Each row is a point on a tangle of strands that fork and nearly touch. The rows are in no order.
(in the rows, 128 means zero)
Points whose rows are less than 99.1 apart are linked; no others are. Some points are linked to none.
Z_814: [138 104 121 172 112 119 186  75 119 171 193 124 136 172 122 106 123 133
 122 146 137 129  74]
Z_574: [105 135  80 106 157 122 162 137 163 142 152 160 152 134 115 157 122 132
 208 110 146 160 139]
Z_684: [129 111 117 106 108 144  56 161 143  66  99 181 120 124  89 134 121 134
 156 132  97 133 214]
Z_674: [101 123 150 157 161  98 188  90 126 155  95 121 149 102 170  85 146 147
  95 113 177 123 114]
Z_479: [139 111 139 165  94 130  61 139  81 100 131 101 160 132  82 125 161 115
  84 196 150 150  96]
Z_638: [140 173 134 142 177 133 136 174 174 140 117 124  74 123  83 136 136 111
 193 129  94  93 116]
Z_30: [154 141 121 158 111 108 142  87 104 104 124 118 111 107 168  86 145 109
  94 149 173 114 109]
Z_796: [132 106 142 122 112 139  75 136  99  85  92 135 118  94 117 132 115 144
 107 140 120 133 111]
Z_121: [117 124 145  79 127 115 105 165 123  99 100 111 180 107 142 145 133 113
 133 110 142 184  86]
Z_136: [ 89 116 164  65  90 105 144 193 137  95  99 117 172 112 135 128  94 134
  68 109 105 123  90]
Z_280: [131  98 133 118  99 132 113 125  83 106 139 130 165 103 133 104 139 159
  83 159 143 162  84]
Z_342: [112 183 132 165 181 134 140 129 171 149 120 132  92 145  68 139 174  89
 189 139 129  84 127]
Z_363: [125 114 145 113 137 133 183 156 141 164 160 123 138 173 132 126 102 127
 131  65  93 122  94]
Z_276: [102 145  87 134 112 115 116 146 170  99 134 180 152 111 126 151 133 132
 200 144 179 194 146]
Z_686: [192 141  88 116 137 168  53 154 123 124 101 167  94 116 103 128 121 126
 173 128  69 137 197]
Z_2: [178  74 131 144  92 116  54 113 103 102 153 149 130 157 105 120  96 143
 119 161 106 148 152]
Z_282: [162  84 107 147 116 107 141 136 127 139 199 121 118 149  63 110 122 146
 113 204 131 139  84]
Z_35: [149 152 111 160 132 150  60 119  82 127 106 103  80 112 122 157 131 103
  89 133 139 118 161]
Z_981: [123 128 127  96 105 109 136 211 152 118 137  82 138  95 116 132 133 104
  88 160 147 164  42]
Z_381: [127 117 126  92  60 126 114 162 112 133 128  90 132  94 146 151  96 141
  45 141 119 143  80]
Z_615: [181 105 123 137 119 177  87 176  57 122 166 118 118 139 112 106 142 141
  79 154 105 150 105]
Z_872: [109 111 137  94  94  73 140 170 169 110 112 110 144 109 130 140 108 113
 109 149 151 160  43]
Z_349: [ 76 142 173 179 169 131 179  81 143 169 159 122 158 171 134  96 180 102
 156 123 145 113  85]
Z_720: [139 117  92 114 144 137 170 110 178 158 162 162 127 149 116 156 102 153
 212  98 101 159 143]
Z_139: [141  89 119  85  87  86 113  81 170  93 121 153 148 131 165 152  79 148
 162 127 157 197 124]
Z_482: [119 141 108  95  93  94 120 114 128 119 144  98 212 139 158 166 134 104
 151 145 172 187 135]
Z_187: [144 121 106 121 136 131 148 146 116 181 142 102 118  91 135 136 101 146
  72 142 148 165  60]
Z_449: [114 152  79 145 126  98 120 117 166  98 115 148 127  98 118 168 146  98
 203 149 196 164 126]
Z_278: [122 174  76 121 150 150 153 127 130 156 125 141  84  84 181 161 124 112
 148  84 176 149 168]
Z_568: [150 143 125 114 180 152 126 112 117 108  97 158  82  93 190 104 130 130
 143  84 127 116 181]
Z_359: [104 121 130 177 127 113 171  55 116 168 166 107 149 174 119 150 127 132
 140 139 144 121 112]
Z_693: [125 126 143  95 173 129 196 150 160 116 122 148 124  86 126  54 153 149
 112 120 132 127  79]
Z_202: [131 118 135 100 120 115 134 136 165 101  84 156 110  84 107 126 105 159
 163 129  99 123  96]
Z_537: [ 74 159 130 125 174 143 148 143 110 133 115 106 149 125 132 169 136 130
 120 133 148 118 142]
Z_435: [118  97 127 149  83 131  73 114  99 131  93 111 111 102 102 195 102 137
  82 168 144 130 101]
Z_358: [122 108 150 133 125  94 120 134 154 108 170 109 178 203 139 139 121 121
 172 163 151 161 127]
Z_929: [ 86 143 163  97  94 132 147 195 136 106 119  91 132 113 151 113 126 125
  58 122 114  93  99]
Z_893: [149 101 116  86  60 135  96 141  98 110 106 113 107  67 174 128 107 144
  73 118 136 159  78]
Z_642: [ 94 131 115  86 117 170  84 177 121  55 103 126 117  99 151 157 121 114
 130 100 121 140 170]
Z_818: [139  84 169  72 123  95 113 174 154  75 148 163 187 168 145  80 108 158
 144 118 109 174 109]
Z_73: [ 84  79 159 151  85 158 147 123 179 144 138 142  92 124  64 138  86 145
 126 117  49 116  82]
Z_120: [132 135 157 118 122  90 189 109 103 178 147 110 216 135 174 105 126 145
  65 119 150 137 115]
Z_412: [118 141 154 131 136 121 203 159 154 204 149 100 138 147 150 118 116 117
  95  70 103 121  96]
Z_663: [ 72 118 116 102 115 133 163 111 124 138 105 116 152 127 127 192  91 138
 109 107 136 125 141]
Z_306: [172  79  97 132  90 147  46  91  80 115 121 154 114 127 109 154  99 133
 121 144 115 148 186]
Z_924: [127 124 164 161 158 135 179  92 116 165 178 136 155 179 148  71 168 126
 152 138 144 103  95]
Z_446: [146 126 125 163 163 145 108 143  94 171 112 124  84  90 116 131 126 152
  74 132 148 123 108]
Z_996: [159 163  41 147 133 149 124 159 155 151 126 193 100 108 109 139 113 114
 213 132 115 149 178]
Z_245: [144 182  75 154 167 114  96  86 134 172 103 142 137 143  61 136 155 105
 157 175 144 105 153]
Z_507: [100 141 172 174 181 147 148 111 117 156 120 137 133 165  96 125 170 123
 125 120 131  79 142]
Z_234: [179  88 126 143 143 154 136 151  96 166 216 157 117 182  99 100 115 168
 142 160  86 109 123]
Z_99: [157 112 109 135 155 126 159  61 105 168 110 174 169  97 117 128  95 198
 144 135 119 147 118]
Z_528: [169 129  62 135 102 120  67  83 143 146 101 151  99 126  77 156 107 117
 150 150 123 132 182]
Z_404: [116  92 136  63 100 126 138 175 135  84 112 139 135  77 138 106  96 153
  81 113 120 146  76]
Z_243: [ 91 137 106 113 109 151  88 188 120  68 139 130 117 142 150 149 134  94
 163 130 129 139 194]
Z_879: [127 145 131 134 144 147 124 128 114 101  93 123  80 112 169 123 122 123
 112  94 123  95 154]
Z_771: [111 150 109 113 111 143 126  91  94 169 116 100 183  95 188 159 142 146
  80 121 161 152 189]
Z_162: [130  91 125 115  95  94 113 155 162  94 131 125 119 103 114 109 112 142
 120 168 146 165  62]
Z_561: [ 60 118 124 114 141 160 154 119  87 129 139 139 189 165 113 165 121 156
 121 121 130 116 185]
Z_158: [132 125 141 106 118 104 163 127 102 145 150 111 202 165 162 118 113 138
 105 117 121 126 117]
Z_729: [133 146 108 168 107 117 138  56 122 146 101 107  78 111 163 157 127  94
 107 129 175 102 159]
Z_578: [102 131 147 195 165 108 141 104 120 159  80 118 101 102 140 100 172 114
  95 118 164  84 156]
Z_458: [186 153  93 149 125 136 108  90 158 164  96 147  50 122 109  66 125 114
 122 106  97  77 146]
Z_19: [131 152  88 135 143 148 147  94 134 124 116 186 126 115 111 116 145 126
 186 116 130 109 184]
Z_619: [133 103 150  94 149 102 120 185 176 120 155 137 138 175 119 154  88 141
 169 113 113 174 116]
Z_459: [140 114 146 135 129 102  82 135 161 100 151 130 145 161 113 150 115 141
 164 168 152 200 122]
Z_786: [161 121 137  92 120 143  66 178 137  72 107 120 112 102 151 136 137 124
 171 105 122 185 126]
Z_71: [111  90 133 153  91 126 161 100 148 156 162 105 104 161 103 162  82 129
 142 107  94 132  86]
Z_835: [209 171  72 135 150 138  65 115 130 155  97 162 126 118  93 116 156 101
 192 162 106 158 149]
Z_70: [101  96 125  97  90 163 149 121 125 100 137 129 110 157 169 145  92 130
 145  65  81 122 197]
Z_856: [116 118 125 115 151 131 111 139 106  93 160 140 169 171 143 132 150 120
 173 145 132 131 154]
Z_898: [ 48 110 174 129 123 142 170 100 159 137 126 125 142 139 118 137 101 120
 113  73  81 121 100]
Z_130: [168  84 118 138 126 141 158 121 104 130 199 141 121 166 117  75 128 149
 114 158 108 118 115]
Z_293: [166 117 102  93 115 145 127 118 152 128  89 162  60  70 138 157  77 157
 150  95  93 120 143]
Z_769: [160  74 142 142 129 137 141 147 143 148 175 154 117 183  86 103 104 160
 163 133  60 111 126]
Z_320: [ 83 119 102  84 101 107 138 134 137  98 135 149 212 123 155 160 123 120
 155 120 180 191 149]
Z_844: [154 106 111 142  98 115 172  56 136 107 129 138  76  98 148  55 150 109
  78 134 159 116 118]
Z_884: [ 53 138 171 167 184 155 168 108 124 156 124 119 157 160 133 132 188 109
 137 113 150  94 174]
Z_291: [103  79 136 128  97 123 169 110 172 165 132 134 112 129  81 160  69 163
 142  93  86 134  74]
Z_385: [ 77 143 159 148 149 131 167  91 153 129 165 125 158 177 139 134 181  80
 187 119 134 118 110]
Z_508: [144  78 148  73 114 116 123 140 121  71 129 169 163 131 153  87  93 177
 131 107  89 140 119]
Z_494: [122 108 170 101 151 136  93 187 130  64 142 156 137 168 123  99 147 138
 184 140  93 107 143]
Z_420: [159 130 135 118 161 183  86 185  79 138  95 115  72  71 139 136 119 154
  87  87 105 140 125]
Z_827: [146 166 130 164  98 107 116  75 101 116 111  96 101 120 187 121 142  97
  93 152 163  99 154]
Z_454: [ 93 135 159 108 104 112 193 101 169 156 127 109 141 135 155 146  98  93
 116  60  99 130 101]
Z_388: [143 162  48 133 131 167 118 135 127 140 113 203 120 122 101 121 127 124
 186 119 115 117 210]
Z_152: [166 132 147 141 154 183  72 181  71 126 100 117 104  93  94 112 159 142
  92 107 117 139 114]
Z_741: [146 115 116 135 101 158  50 124  84  98  97 121 104 106 109 164 125 119
 110 136 125 142 160]
Z_921: [120 145 129 135 105 137 139 125 139 125 123  88  59 129 162 155 112  99
 131  98 118 101 147]
Z_384: [ 74 125 106  95 131 177 160 145  95 123 145 153 170 149 154 151 110 139
 115  79 117 119 204]
Z_55: [181  95 107 124 122 134 147 105 142 110 163 128  70 128  69  65 145 109
  80 174 110 104 133]
Z_736: [129 102 128 135  98 136  64 135 130 125  89 119 101  96  69 199 116 142
 131 160 143 170 120]
Z_531: [127 141  97  94 123 171  75 168 125  83  96 145  91  71 153 158 136 110
 160  91 131 165 149]
Z_526: [127 102 117  76 121 133 143 125 117 110 123 127 124 126 157 153  71 150
 130  79  98 135 154]
Z_288: [133 172 139 130 116 137  79 125  84 105 110  85 145 110 176 131 170 117
 108 140 147 134 139]
Z_908: [116 116 143  83  95  96 180 130 160 107  98 129 128 108 171 112 100 126
 112  77 136 127  71]
Z_240: [109 112 116  78 123 136 102 149 130  95 115 134 176 108 144 161 121 133
 154 109 146 202 141]
Z_905: [109 137 138 140 142  99 203  64 154 163 120 124 141 111 172  82 145 123
 122  84 160 139  81]
Z_58: [125 102 137 103 124 119 134 143 196  98 153 138 115 176 135 146  99 136
 195 106 119 165 151]
Z_147: [146 139 139 117 161 128 104 181 121 126 134 128 158 104 109 115 152 141
 144 135 136 171  55]
Z_367: [126 163 139 123 137 128 158 149 140 199 140  80 128 130 192 143 122 133
  97  71 110 105 199]
Z_620: [112 163 136 108  86 133  92 110  84 126 124  77 179  96 180 147 150 138
  86 124 141 141 161]
Z_354: [124 140 123 152 143 129 159 147 130 131 151 101  82 116  98 104 163 104
  76 179 163 103  82]
Z_888: [115 129 106 130 120 156 118 161 132  83 154 158  98 162 128 139 145  91
 183 114 124 106 200]
Z_253: [156 128 142 143 174 134 142 100  96 151 171 144 140 179 152 100 154 125
 167 133 133 110 127]
Z_52: [116 137 141 128 142 122 197  60 175 137 112 166 139  94 149  71 140 145
 160  72 124 138  77]
Z_843: [ 98 119 155 152 115 121 127 135  99 115 140 105 149 166 112 132 128 136
  99 165 128  94 112]
Z_273: [132 136 135 130 145 130 155  77 142 103 132 160 123 130 146 100 146 129
 182  96 111 110 148]
Z_252: [157 105 138 158 121 160  42 152  53 116 146 120 126 164  94 122 143 131
  94 147 103 126 138]
Z_753: [ 87 134 140 131 158 116 144 109 127 151  68 125 116  75 139 159 121 155
  94 114 168 116 113]
Z_18: [173 104 100 176 100 106 167  56 138 148 184 141 105 156 100  84 134 115
 133 149 142 129  84]
Z_229: [132 129 126  75 151 105 158 152 189 121  98 143 114  87 130 147 100 138
 186  89 115 140  86]
Z_790: [110 168 115 134 154 115 103 100 101  89 121 134 151 121 145 130 186  78
 159 161 187 119 145]
Z_193: [144 185 124 144 170 125 130 125 125 134 122  96  87 113 206 116 169  87
 139 115 156 112 164]
Z_880: [114 132 155  89 140 145  76 148 102  43  80 143 144  82 156 110 165 122
 141 115 133 143 134]
Z_524: [160 153 133 149 144 118  79 103  86  95 127 123 157 142 127 114 184  96
 151 173 169 134 117]
Z_707: [193 121  97 160 125 101 122 135 149 152 169 136 101 142  63 102 123 122
 138 195 122 129  89]
Z_960: [129 149 146 136 153 124 174  84 166 119  91 166 109  92 139  86 144 138
 159  90 121 101 116]
Z_382: [188 140 101 152 169 116 162  68 115 188 132 171 141 113 127 101 124 180
 158 144 135 143 111]
Z_321: [ 79 152 160 126 185 110 137 163 131 124 123 125 174 137  89 146 156 138
 149 157 153 109  67]
Z_659: [ 97 105 129 123 104 149 125 124 152  80 129 155 110 150 101 139 124 120
 183 105  97 116 186]
Z_965: [106 150  57 120 151 162 171 117 127 158 135 175 109  99 143 166  97 149
 162  74 151 143 171]
Z_376: [127 142 132 164 151 109 145 146 143 126 145 130 105 132  82 107 154 121
 142 168 146  99  75]
Z_634: [146 146 122 106 180 127 157 173 138 133 142 141 136  81 113  81 157 145
 126 158 145 146  55]
Z_979: [168 149  88 115 159 167 105  95 108 120  98 178  97  75 148 126 119 142
 145 102 124 125 192]
Z_559: [115 131 135 141 147 107 163  92 149 145  71 140  64  54 151 116 133 135
  99 114 174 119 106]
Z_740: [142 100 127 153 129 108 154 125 169 148 170 130 104 167 103 132 101 133
 181 129 104 142  82]
Z_778: [122 134 126 157 123 151 122 107 130 118 128 117  55 156 120 144 117  82
 140  95  99  81 178]
Z_301: [ 84 183 154  89 141 110 157 149 134 140 112  94 198 116 161 154 148 109
  95 100 146 118 160]
Z_322: [ 77  93 170 148 115 125 134 148 124 125 159 110 163 212  93 143 132 136
 139 151 104 106 115]
Z_760: [144 136 129 170 134 146 113  87 149 154 107 147  45 134 105 105 130  96
 121  79 102  73 167]
Z_218: [ 97 192 136 100 151 118 167 167 150 154 144  85 169 145 151 168 146  89
 145 113 145 127 139]
Z_535: [123 118 142 105  52 106  97 162 120 152 147  69 166 139 137 169  88 144
  73 145 110 140 116]
Z_914: [ 80 167 172 154 182 122 165 112 174 124 104 142 121 114 112  97 183 108
 170 109 131  92  94]
Z_521: [158 110 139 162 117 131  56 107  61 106 136 122 182 153 100 117 180 115
 116 169 155 146 122]
Z_217: [128 166 152 100 104 111 154 158 137 169 140  86 152 124 168 143 105 127
  83  82 113 104 150]
Z_896: [118 142 123  72 126 102 163 127 172 118  85 131 113  88 166 161 100 120
 148  66 140 141  81]
Z_864: [ 92  90 145 172  69 145 135 128 143 116 131 106  54 137  83 128  99 110
  91 128  93  78 106]
Z_141: [191 146 128 117 119 141 103 171  85 162 195  90 143 169 188 120 121 124
 118 126 100 137 119]
Z_657: [ 82 127 148  97 115 128 107 139 103  76  98 110 158 130 145 151 124 136
 106 131 118 112 151]
Z_662: [127 105 153 148 116 146  75 127 102  82 131 131 112 193  94 124 134 104
 132 133 103  69 186]
Z_127: [158 164 124 116 149 138 125 152 102 161 170  87 127 149 195 136 131 119
 133 115 119 132 148]
Z_303: [160 137 135 169 166 165  66 147  73 172 103 115 115  99  71 127 160 138
  63 129 136 128 132]
Z_794: [136 177 155  70 135 139  87 196 107 105 147  96 169 135 195 120 155 102
 133 106 103 120 154]
Z_933: [133 144 148 120 126 130  97 137  89  72 108 116 149 100 165  92 162 117
 118 134 147 141 105]
Z_283: [ 96 160 149 126 202 113 167 140 139 142 101 133 165 107 106 117 156 157
 139 129 154 118  83]
Z_166: [163 103 116 128 107 119 156  98 190 134 132 162 108 140 130 135  85 165
 218 116  84 162 137]
Z_327: [183 107 105 121  97 128 136 104 162 130 113 170  75 116 127 128  76 154
 186 106  77 132 155]
Z_903: [ 91 124 161 108 137 133 199 145 175 132 134 125 123 114 139  63 144 110
  98  90 119 122  80]
Z_565: [127 129 139  91 151 122 114 132 130  60 104 160 146 112 144 100 149 130
 166 123 123 112 128]
Z_266: [146 119 131 125 152 107 137 190 162 132 163 113 102 164 118 138 102 133
 172 128 112 135  84]
Z_247: [134 147 111 147 129 139 117  87  87 180 109 100 131  92 181 171 121 138
  75 135 172 156 144]
Z_696: [159 160  78 135 148 123 101 137 158 130 112 166 119 112  94 143 135 110
 197 162 126 147 162]
Z_292: [166 101 118 138  89 140 149  57 147 109 113 168  66  95 106  36 134 120
  81 116 114  97 141]
Z_90: [108 162 140 133 149  91  98 121 144  60  95 142 141 129 105 120 184  83
 175 161 167  96 136]
Z_628: [ 78 149  69 162 138 131 166 129 137 161 161 168 151 152 109 175 124 136
 193 125 172 150 139]
Z_328: [159 107  96 156  86 115 113 114 156 107 144 118  50 123  75  84 136  85
  90 166 138  89 116]
Z_281: [125 117 111 124 137 126 165 136 148 153 100 134  57  43 150 121 124 145
  63 130 174 139  86]
Z_934: [174 138 114 117 136 149 157 137 136 133  61 184 102  95 110  65 108 156
 122 139  52 107 128]
Z_476: [114 156 132 142 148 113 142 174 116 184 165  77 147 151 140 148 134 128
  89 153 136 129  86]
Z_988: [ 88 142 152 145 148  92 146 167 163 102 129 102 135 144  98 131 152 119
 153 163 152 115  61]
Z_815: [175 110 119 131 101 159  93 193  80 141 194  91 124 155 153 119 117 137
  93 143  97 154 113]
Z_658: [ 86 155 183 127 114 120 200 157 182 174 151 111 145 128 148  89 144  80
  87  76 101 129  90]
Z_848: [ 91 130  91 164 140 124 174  69 131 159 162 127 143 168 101 175 138 119
 182 135 160 133 137]
Z_803: [152  86 105  78 119 141 146 170 112 145 159 121 129  98 113 124  93 151
  63 133 118 171  72]
Z_862: [109 103 152 169 133 137 149 138 100 147 141 102 118 134 120  78 165 130
  39 167 131  94 163]
Z_761: [ 83 115 121 141  68 110 123 132 149 123 148  73 125 166 130 204  89 114
 133 151 124 133 158]
Z_816: [125 165 158  94 148 128 129 205 129 120 150  95 142 169 180 122 138 101
 144 106 105  98 127]
Z_326: [216 156  84 125 146 177  53 144  98 148 116 154 118 127  94 119 165 108
 178 131 101 169 175]
Z_337: [148  96 161 105 137 131  64 191 145  72 124 158 132 146 111 110 111 163
 165 141  82 146 153]
Z_248: [ 89 107 145 116  95 117 164 101 135 133  96 112 139 125 131 153  95 149
  88 108 125 112  92]
Z_224: [125 118 157 184 145 144 132 154  95 172 143  94 107 151 154 106 152 132
  72 132 121  84 180]
Z_297: [ 87 165 168 145 152 114 139  99 160  82 103 134 124 136 108  98 189  83
 172 131 152  79 113]
Z_77: [179 149  98 156 139 132  39 115  95 168 127 146 150 155  60  89 164 125
 130 173 110 104 129]
Z_745: [154 143 101 148 147 126 131  77 118 151  99 135  73  87 142 159 109 128
 128 114 162 122 137]
Z_533: [ 61 145 176 132 190 117 193 118 171 143 110 136 161 124 110 121 159 132
 135  89 135 113  75]
Z_517: [106  92 166 146 119 106 120 144 167 115 165 113 136 222 101 152 107 139
 166 158 118 149 129]
Z_725: [ 88 156 172  99 172 117 157 169 132 142  83 103 166 118 178 122 145 124
  93  75 124 112 160]
Z_125: [162 123 104 141 134 133 137 132 106 151 121 120  90  71 135 113 127 129
  66 150 163 143  88]
Z_702: [117 148 151 178 158 110 131 133 121 149 106  90  96 125 188 103 178  93
 110 125 149  92 177]
Z_845: [110 149 127 171 151 143  87 113  83 136 103 114 111 138 102 159 139 117
  87 157 150  93 166]
Z_746: [ 95 105 148 196 144 103 174  79 140 149  96 129 119 102 135  70 172 118
  85 125 167 107 123]
Z_107: [137 170 111 175 157 121 148  56 170 163 131 146  80 133 105 123 157  73
 181 109 150  98 142]
Z_555: [184 125  95 190 129  96 138  93 143 167 168 132  85 163  86 111 130 107
 152 160 137 117  87]
Z_821: [206 139  99 163 154 123 100  76  83 156 153 130  84 159 162 118 130 110
 134 122 140 111 163]
Z_870: [113 135 134  99  86  85 122 120 122 123 140  87 204 143 163 143 123 120
 121 147 136 141 111]
Z_886: [144 131 126  92 113 157  96 176 100 135  94 106 104  72 168 137 109 144
  76  90 118 144  95]
Z_500: [ 75 109 119 125 134 155 154 109 119 134 118 141 138 129  92 179  95 164
 134 102 120 113 179]
Z_207: [102 147 156 106  89 102 172 121 156 166 132  86 175 140 137 177  96 112
 102  85 108 113 129]
Z_104: [ 62  95 170 148  96 153 153 108 158 128 142 119 104 148  93 124 105 119
 104 109  82  97  88]
Z_93: [141  96 129 117  87 116  97 130 147  75 106 159 122  85  91 110 120 152
 106 171 128 142  96]
Z_926: [115 103 154  72 143 122 147 123 125  63 110 162 172 135 158  94 120 156
 157  87  92 116 139]
Z_142: [146 153  53 158 132 119  89  64 130 170 122 142 117 148  71 163 126 102
 153 156 149 118 176]
Z_804: [132 138 139  92 136 103 187 136 116 158 118 125 194  99 176  90 129 137
  57 113 159 154  95]
Z_453: [159  81 149 125 141 127 110 168 120 125 165 164 156 169  96 106  98 189
 154 152  79 147 127]
Z_945: [165 116 115 131 105 145 165  82 167 133 146 150  67 116  81  37 154 103
 105 142  87 104 128]
Z_157: [152 118 141  97 131 112 122 172 216  93 129 150  97 145 133 115  86 157
 206 113  89 162 137]
Z_25: [110 127 133 157 162 136 147 146  94 203 146  81 138 151 121 156 108 159
  70 141 131 123 119]
Z_138: [131 117 130 154 161 143 142 126  81 174 127 128 119 121 129 138  93 169
  76 115 128 123 135]
Z_853: [128 153 130 130 108 114 119 181 119 133 162  82 138 123 143 130 136 111
  93 164 149 143  69]
Z_654: [110 120 131 141 152 114 158  53 124 160  83 164 162  89 106 139 117 189
 105 134 159 130 115]
Z_465: [ 42 167 140 138 167 142 159 140 125 119 105 121 158 131 140 144 169 117
 112 115 159 107 184]
Z_842: [178 125 132 161 163 145 122  97  66 162 177 132 117 185 161 116 141 130
 129 142 138 108 167]
Z_788: [ 82  91 153 106  68 109 186 106 170 110 111 124 128 113 124 120 102 126
 105  96 119 126  57]
Z_529: [160 163  96 163 150 115 104 111 131 187 118 151 139 166  57  89 149 119
 137 177 112  89 121]
Z_32: [132 134 105 153  73 118 137  60 106 138 159  86 124 159 161 165 112 114
 124 144 140 110 176]
Z_942: [117 165 138 132  67 108 121  98 130 130 169  64 144 149 165 143 133 119
 122 134 123  88 155]
Z_676: [153 138 108 110 139 136 115 132  86 130 178 112 154 168 189 129 134 108
 173 128 129 147 155]
Z_57: [152  88 106  65 110 106 118 123 144 110 123 156 132 110 170 156  70 152
 149  92 122 181 134]
Z_208: [135 119 121 169 140 134 123 131 108 137 132 113  92 114 102  81 156 109
  42 179 159 100 123]
Z_447: [164  85 124 153 100 127 104 124  99 100 168 139 118 171 110  99 119 136
 111 162 105 105 128]
Z_335: [182 139 105 114 172 120 172 103 121 171 135 159 133  96 156  95 114 171
 135 121 144 147  76]
Z_194: [144  85 119  51 118 150 160 155 131 107 137 130 111  80 129  95 107 157
  56 139 117 148  91]
Z_698: [ 73 173 118 113 158 121 158 147 155 135 108  91 137 116 135 170 136  89
 144 123 167 132 105]
Z_946: [153 175 157  85 113 139  82 230 105 129 160  67 165 144 163 143 151 102
 128 105  97 148 124]
Z_738: [113 100 128 140  71 109 107  78  93 103  91 135 124 111 119 156 106 142
  78 161 150 108 125]
Z_23: [ 92 125 153 185 180 129 151 131 108 185 137 106 133 155  95 132 138 147
  97 142 138  96 121]
Z_730: [ 59 126 115 131 106 157 127 126  91  91 136 128 167 161 126 163 137 124
 124 142 135 105 205]
Z_262: [132 119 135 123 110 125  94 129 175  73  98 173 119 146  90 122 129 124
 176 142  90 107 194]
Z_94: [138 133 151  90 133 133 107 184 105 104  97 107 176  86 121 113 170 135
 114 117 153 182  45]
Z_854: [144 135 117 119 125 115  97 123 180  86 107 179 151 118 115 129 130 144
 189 161 143 200 167]
Z_279: [146 183 137 103 101 115  88 199 131 159 165  53 165 122 139 180 132 100
 111 122 119 142 112]
Z_415: [127 112 131  94 119  86 110  88 181  72 109 168 172 118 141 132 110 165
 184 156 159 196 136]
Z_256: [187 155  96 152 143 117 117  83 136 150 107 147  67 105 115 103 121 112
 129 128 141  94 124]
Z_448: [122 123 180 175 146 166 122 133  87 159 147 110 106 193 144  91 164 101
 103 123 101  67 189]
Z_977: [ 91 169  98 140 128 106 132  96 164 100  86 142 109  91  94 162 157  86
 172 144 189 113 133]
Z_576: [125 129 154 172 110 142 124 109  88 140 158 100 129 204 133 122 157 101
 111 152 118  66 174]
Z_383: [111 113 144 162  91 118  77 120  76  97 126  93 160 145 107 161 123 123
  92 185 135 126 126]
Z_839: [111  74 145 106 130 108 144 125 108 128 137 143 208 161 113 145  92 184
 128 127 103 138 112]
Z_726: [103 112 102 110 134 188 169 123 110 122 150 174 125 153 161 130 108 138
 155  62 106 115 202]
Z_79: [ 68 121 170 114  96 128 114 168 119  73  99  95 121 126 127 132 118 135
  83 138 101  84 118]
Z_300: [136 143 127 130 140 133 124 146 164 114  88 139  81 109  86 142 121 131
 175 123  89  96 131]
Z_812: [ 96 141 133 177 119 144 114 106  92 133 141  91 126 183 112 171 136 105
  99 147 130  81 195]
Z_655: [113 126 159  91 159 128 128 176 136 101 152 125 148 178 149 120 135 118
 180 115 105 115 127]
Z_254: [162  93 109 144  61 107  70  78  92 104 112 147 118 109 104 125 121 120
  81 172 158 125 112]
Z_869: [134 107 118 165  80 122 122 122 164 120 125 117  27 120  71 126 108 100
 104 141 118  82  97]
Z_770: [135 112 119 155 131 118 131  61  78 162 102 129 131  86 178 124 123 155
  74 124 169 144 145]
Z_558: [159 131  92 172 107 118 129  62 107 139 156 110  85 172 155 140 124  91
 148 130 142 113 167]
Z_131: [160 109 109 146 102 120  57 114 145 133 115 143 118 124  70 173 105 139
 142 165 129 163 162]
Z_351: [119 124 137  89  77 100 148 149 133 152 139  93 190 143 127 196  81 129
  93 117 100 136 136]
Z_902: [158 132 128 120 112 119 121 130 221  93  86 171  88 133 117 121  97 138
 201 140  85 163 172]
Z_493: [119  83 132  74 116 126 143 161 133  96 116 158 175  72  98  84 115 180
  96 149 118 153  70]
Z_591: [152  75 162  89 135 120 134 189 153 104 180 163 169 181 121  82 106 174
 153 129  87 143  95]
Z_484: [136 144 134 133 102 122  80 162 106 135 146  62 143 135 144 160 133 116
 121 152 127 157 106]
Z_767: [117  98 140  90 140 144 143 138  94 112 123 145 168  77 119  81 138 178
  59 150 141 146  90]
Z_695: [117 179 101 165 191 143 165 105 164 180 134 140  86 135  86 153 159  94
 190 113 139 110 157]
Z_148: [145 182  95 129 175 153 118 138 125 128 111 108  65  80 187 147 152  85
 156  99 164 147 144]
Z_779: [163 122 118 156 147 149  42 118  68 154 141 140 142 155  63 140 145 125
 106 153 118 115 149]
Z_237: [166 142 108 118 143 150 107 109 117 140  84 164  96  78 113 140 101 160
 133 123  96 119 157]
Z_661: [ 86 136 149 136  56 108 109 127 142 101 148  54 135 160 135 173 126 113
 119 151 112  90 165]
Z_341: [162 123 113  91 152  99 194 119 120 155 141 152 172 111 177  80 108 144
 100 101 155 154  74]
Z_475: [170 109 134 115 133 156  48 177 137  89 118 152  94 123 103 130 115 137
 162 135  77 149 177]
Z_175: [ 77 141 132 123 114 155  88 129  81  78 109 119 160 115 145 151 150 109
 104 146 139 126 194]
Z_350: [ 90 134 157 128 127  99 153 138 153 122 161  98 171 198 141 143 155  92
 188 141 142 123 107]
Z_710: [153 123 116  90 106 116 117 120  93 122 126 115 187 102 170 111 119 136
  96 131 153 186  70]
Z_593: [117 122 137 113 161 129 142  98 107 161  65 155 141  47 132 135 122 188
  82 118 157 145 103]

Follow the links from the first point to the second, and from the first to the third. Name the last point that the two ways share.
Z_531; Z_162; Z_148: Z_475
Z_896; Z_303; Z_804: Z_125
Z_702; Z_796; Z_659: Z_475
Z_152; Z_862; Z_240: Z_446
Z_107; Z_415; Z_125: Z_561
Z_529; Z_281; Z_872: Z_853

A fork is a point with three links, a tip a point with one. Leave the first point through the second and follow the links. Name the first fork or tip that comes.
Z_55; Z_945: Z_282
Z_845; Z_812: Z_358
Z_449; Z_276: Z_561
Z_779; Z_77: Z_254

A fork is a point with three links. Follow the links from the first point to the second and name the forks in between, in order.
Z_804; Z_326: Z_125, Z_446, Z_25, Z_853, Z_655, Z_475
Z_996; Z_453: Z_475, Z_655, Z_853, Z_741
Z_350; Z_2: Z_358, Z_741
Z_262; Z_279: Z_475, Z_655
Z_152; Z_234: Z_446, Z_25, Z_853, Z_741
Z_322; Z_32: Z_358
Z_500; Z_447: Z_561, Z_404, Z_125, Z_446, Z_25, Z_853, Z_741
Z_981; Z_435: Z_853, Z_655
